Each scene shows the same named points in several views. A view is turned or mirrored, and shifted as a whole, has a little noise and may leave points out.

Scene 1
View 1
z_128: [  2  -4  19   2  -2  13 -14  -6   5   0   3   5  -6   0  -7   4  -8  -1
 -10  14  -1 -14  -3 -20   0 -12   5]
z_934: [ -1   0  16   5   2   6 -14  -7   8  -1   8  10 -11 -12 -11   7  -3  -1
  -8  13   0 -20 -14 -17   5  -7   6]
z_110: [ 16  -3  11   9  10  -2 -13   4   1   5  -4  20   1   2 -12 -11   5   8
   3   1   2  -4  -5 -10 -11  -8 -10]
z_588: [  8  -3  13   2   1  10 -14  -7   1   5  -1   8   0   5  -6   1  -2   3
  -4   8   0  -5   6 -13  -6 -13  -1]
z_195: [  9  -5  16   9   4   2 -10 -15  -9  13 -14   4   3   0  -2  -4   7  10
  -3  -4   4  -2   5  -2   6  -5   5]
z_176: [ -7  -2  13   1   1  10 -12 -25  -2   5   5   0 -10 -10   0  17  -4  -2
  -7  14   2 -17   0  -3  14  -6  15]
z_119: [  4  -2   8   4  14   2 -19  -3 -10  -2   5  17   2   5   1  -5  -4   3
   4  19  -5  -3  -8   6  -3  -5  -2]
z_139: [  5  -9   4   3  16   2 -14 -10  -1  -3  13  21 -12  -5 -10   5  -2  -4
   8  19  -3 -12  -9   0  -4  -9  -2]
z_59: [  3   1   4   0   0  10 -15 -14  -6   6  -2   6   5   9   3   7  -2   3
  -3  11   0  -2  12  -2  -3 -10   1]
z_90: [  1   4   2   1   6   6 -18 -11  -9   3   2  11   5   7   6   5  -2   3
   1  16  -3  -2   4   4  -4  -6   0]
z_847: [  2  14  -4   5   8  -4 -20  -7 -13   9  -6  14  16   9  12  -1   6  11
   2   7  -2   4   3  13  -3   3  -5]
z_498: [ -2   9   2   2   1   5 -16 -14  -1   7   2   8   1  -1   3  13   1   3
  -5  10   0  -9   4  -4   0  -5   3]
z_642: [ -4 -12  15   2   9   8 -12 -24  -8   2   5   4 -14 -10  -3  11  -5  -2
  -1  17  -1 -14  -5   3  14  -7  15]
z_293: [ -4  -1  12   4  10   3 -17 -17 -18   4  -5   4   5   3  11   0  -3   6
  -1  15  -4  -2  -2  15  12   1  11]
z_620: [  8  -1  12   3  -1   8 -14 -11  -8  10 -11   4   9  12   3  -2   0   8
  -4   2   1   2  13  -5  -3  -9   1]
z_26: [  2  -4   2   3  14   2 -16 -10  -2  -2  12  20 -10  -5  -7   7  -2  -4
   6  20  -3 -11 -10   2  -3  -7  -1]
View 2
z_620: [ -2   5  -2 -16  -6   8  21   6  -3  -5  -6   9  -8   1  -3 -17  -2   3
  -2   2 -24  -8   7   0 -13  -2   8]
z_847: [  0  22 -19 -18  11  16  20  16  -1  -8   3   1  -6  -3   6 -15  15   1
   3   4 -20 -15  16   4 -12   6   5]
z_26: [-21   1 -17 -12  10   4  13   4   8  -9 -14  -3 -15  -3  13  -6   6   5
  -6   2   8  -7   8  19  -2  11  16]
z_176: [-10 -19  -2  -4   9   1  12   8   3  -4 -10   7  -8  -3  -2  -9   2  -5
  -2 -18   7   4  13   4   3   1  16]
z_642: [-14 -15  -9  -3  10  -5  11   3   7  -6 -10  10 -11  -6   1 -13   0  -1
  -2 -17  10  -1   7  12   3   3  11]
z_498: [ -7  -2  -4 -16   6  10  17  13   0  -3  -9   3  -9   3   3  -6   6  -1
  -3  -4  -7  -3  18   2  -7   0  17]
z_128: [-16 -13   4  -9  -8   8  13   4   0  -4 -19  -6  -9  -1  -1 -14  -3   0
  -9   2  -5   2  -1   9   1   5  21]
z_588: [-12  -1  -1 -16  -8   8  17   5  -1  -4 -15   1 -11   1   2 -12  -3   5
  -8   6 -12  -5   5   6  -9   1  17]
z_59: [ -7  -1  -5 -18  -1  13  20   7   2  -6  -8   4 -11   4   1 -11   2   2
  -3  -5 -16  -7  12   5  -9   1   8]
z_934: [-17 -11   0  -3   1   2   8   9   0  -3 -19  -7  -7  -6   3 -11   2  -1
 -10   3  10   5   2   9   4   6  27]
z_293: [ -4   2 -17  -5  11   6  16   8   4 -10   2   9  -6  -9  -1 -22   6  -3
   6 -13  -9 -11   7   8  -1   6  -2]
z_90: [-11   1 -11 -17   2  16  20   7   5  -8  -9  -2 -13   1   5 -10   5   1
  -1  -3 -14  -9  13  11  -7   6   9]
z_110: [-11  18  -9 -15  -5   1  13   7  -4  -5 -12   0 -10  -3   8 -15   1  11
 -10  26  -8  -9  -3   8 -13   4  21]
z_139: [-23   0 -17 -12   7   0  11   1   8  -9 -16  -1 -17  -2  14  -6   4   8
  -8   4  10  -7   7  20  -3  10  19]
z_119: [-13  12 -22 -12   7   9  15   6   5 -10  -5  -2 -12  -7  10 -17   8   4
  -1   5  -7 -14   4  17  -4  12   6]
View 3
z_90: [ 4  1 -4 -6 -8  2  1  7 -1 -5 -7 -2 -9  3 -2  5 14  1  8  2 14 -2 -5 -7
  9  7 11]
z_26: [  8   2   0  -4  -7  -2  11  12   1 -19 -19   1   3  -1  -5   4   6   9
  16   3   9  -8   0 -21  -1   1  18]
z_293: [ -2  -4  -7  -2 -11 -11   3   0  14   5 -17   7 -12   4   4  -4   9  -3
   9   5   9   1   5  -3  15  -4  10]
z_128: [ -1   6  -6  -6 -10   1  -5  12  -7 -23  -6  15  -2 -11   6   4  14  -3
  -9   5   9  -6 -11 -16  -2   2  16]
z_847: [  1   1  -6  -2  -1   8  10   4  11  13  -5  -6 -17  12 -12  -1   9   9
  12   4  11   6  -4   4  10   1   5]
z_59: [ 0  0 -4 -6 -9  2 -5  4  0 -4 -5  1 -6  2  1  6 19 -2  5  4 15 -3 -8 -1
  5  6  6]
z_139: [  9   4   2  -4  -7  -2  11  10   2 -23 -21   2   8  -3  -7   3   7  11
  15   4   9  -9   0 -22  -4   3  17]
z_934: [ -1   5  -3  -5  -8   0   3  21  -4 -25 -12  19   1  -9   5   3   8   1
   0   5   2 -10  -9 -20  -7 -10  21]
z_176: [ -4  -7   1  -8 -15  -9  -6  16   3 -13 -16  19  -2  -3  15   6  16 -10
  10   2   5 -12  -2  -9  -1 -13  15]
z_195: [-8  1 -3  1 -7 -1 -3 -4 16  1 -6 13  1 -1 -4 -5 13  0 -3 10  6  1 -5  3
 -8 -5  0]
z_642: [ -2  -6   1  -5 -16 -15  -1   8   7 -16 -23  17   4  -5  10   1  12  -6
  12   4   7 -10   4 -14   0  -9  16]
z_119: [  6   5  -7  -1  -5  -2  11   2   6  -8 -16  -1  -5   0  -8  -3   4  10
   7   5  10   0   1 -16   9   6  14]
z_620: [ -4   3  -7  -3  -8   3  -7  -5   6   1   0   4  -5   0  -3   0  17  -2
  -5   6  14   2 -10   3   2   7   1]
View 4
z_119: [  5  -7  -4  16  -1  19 -11   3  -1  -3  -6  -6   9   5  -2   4 -16 -16
  -7   3  -8 -18   2  -4   7   4  -1]
z_195: [ -3  -4  10  -2  -4  14 -10  -2  -4   9  11  -8 -14  -2  -5  10 -20  -2
 -18  11  -8 -17  -2 -10   1  -3   6]
z_293: [ -3  -2  -3   3   2  16  -6  12   5   1  -1  -7   3   2  -4  18 -17 -11
 -25  -4  -2 -15   4   0  -1 -11   0]
z_26: [  3 -13  -4  23  -3   6 -15   2  -2   4 -14  -9   7   7  -7  12 -17 -17
   0   3  -6  -6   3  -6   8  14  -4]
z_588: [ -3 -12   3   7  -2  15  -5  -2 -16   4   0  -4  -5   4  -4  -1 -20   0
  -7   3 -11 -13  -4 -14   2  14  -1]
z_139: [  3 -16  -5  23  -5   4 -18   1  -3   5 -14  -8   5   7  -7  10 -18 -19
  -1   5  -9  -7   2  -9   9  18  -3]
z_642: [ -9 -15  -6  12   1  -1 -11   9   3  11  -6  -2  -5   6  -6  26 -15 -13
 -20  -1  -6   2   4 -12   0   7  -5]
z_90: [ -2  -6   0   8  -1  17  -2   7 -13  -1  -8  -8   8   4  -6   5 -22  -3
  -7  -5  -3 -15  -1  -3   1   6  -1]
z_59: [ -4  -5   3   0  -1  15  -1   6 -18   2  -5  -8   0   2  -6   7 -24   0
 -11  -5  -4 -14  -3  -7   0   5   0]
z_847: [  6   8   9   3  -5  24  -3   4  -4  -3  -2 -19  11  -1  -6   8 -24  -3
  -4   4   3 -26   2   9   4  -9   5]
z_498: [ -6  -5   3   8  -2  11   1   4  -8   7  -5 -12   1   4  -9  14 -21   6
  -3  -1   1  -8   0  -4  -2   7  -3]
z_110: [  8  -8   8  14  -8  19 -15 -12  -8   4   6  -9  -5   2  -2  -6 -19  -7
   2  17 -13 -22  -4 -10  10  11   4]
z_128: [ -9 -16  -5  15   3  15   1   1 -10   6   0   1  -5  10  -1   1 -14   6
  -7  -2 -11  -6  -4 -17  -3  15  -7]
z_934: [ -8 -18  -5  25   0   6  -5  -4   3  13   0  -3  -7  10  -4  10 -11   2
  -2   7 -10   2  -1 -15  -1  19 -10]
z_176: [-15 -13  -5  10   1   0  -2   9   0  14  -4  -5  -8   6  -8  26 -16   2
 -16  -3  -2   4   1 -11  -6   8  -7]
View 5
z_59: [ -5   4   9   2   5   3 -11   0  -7  -7  -8  -3 -24  -6   1  -6  -8   0
  -5   5 -11   3  -1  -2   4  -8  -5]
z_139: [-13   5   9  10   3   5  -5 -14  10 -24   1  -6 -14  13  16   4  -2  -1
  -4  17 -14   7  10 -22   3  -1  -7]
z_934: [ -1   8  -7   2   8   1  -1 -13  21 -16   6  -3 -22   9   6  -6 -13   2
  12  21  -3  -3   6 -11  15   6  -9]
z_847: [-16  -3  16  12   2  12  -6  -1  -9 -26 -16   0  -5  -7  -9   1   2  -7
   6   5  -7   8  -4   4  -8 -15 -14]
z_588: [ -2  12   0   5   1   9  -7  -8   0  -7  -5   0 -26   6   4  -2  -9   1
  -2   7  -6   0  -1   0   7  -4  -8]
z_119: [-12   2  17  11   3  16  -4  -8   2 -31  -5  -1 -17   9   3  -3  -2  -4
  -4  16  -4   2   4  -7   0  -2 -11]
z_195: [-16   1  -4  10  -2   3  -3   1  -3  -9  -4   9 -12   4  -5  -9  -1   9
  -3   5  -5   7 -13   4  11  -4 -17]
z_128: [  4  12  -3   0   7   7  -5  -9  10  -9   2  -1 -31   8   5  -8 -15   2
   4  16  -1  -5   2  -3  13   4  -7]
z_110: [-10  14  -2  16  -8  18   1 -16   3 -15  -6   3 -14  19   7   8  -1  -1
   0   5  -5   6  -3   0   3  -6 -16]
z_90: [ -5   3  15   4   8   8  -9  -3  -3 -19  -9  -4 -22  -3   0  -3  -7  -5
   0  10  -7   1   3  -4  -1  -7  -7]
z_498: [ -5   1   4   1   9   0  -6  -3   5 -14  -6  -4 -17  -8  -2  -4  -9  -3
  11  10  -9   3   2  -5   4  -7  -7]
z_26: [-10   3  12   7   8   5  -5 -12  10 -27   0  -7 -16   8  12   1  -4  -3
  -1  19 -11   5  11 -20   3  -1  -6]
z_176: [ -6  -4   0  -4  14 -10  -7   2  12 -13   5  -2 -20  -7   0 -17 -13   7
   6  21  -7   2   2 -13  17   4  -5]
z_620: [ -7   6   4   7   0   8  -8   1 -11  -7 -10   5 -22  -1  -4  -7  -6   3
  -4   3  -4   3 -10   8   4  -8 -11]

Which points are out of place in each view (at most two, in the order of its rows)? Write none if all are in place.
view 1 | z_90
view 2 | z_498, z_119
view 3 | none
view 4 | z_128
view 5 | z_59, z_139
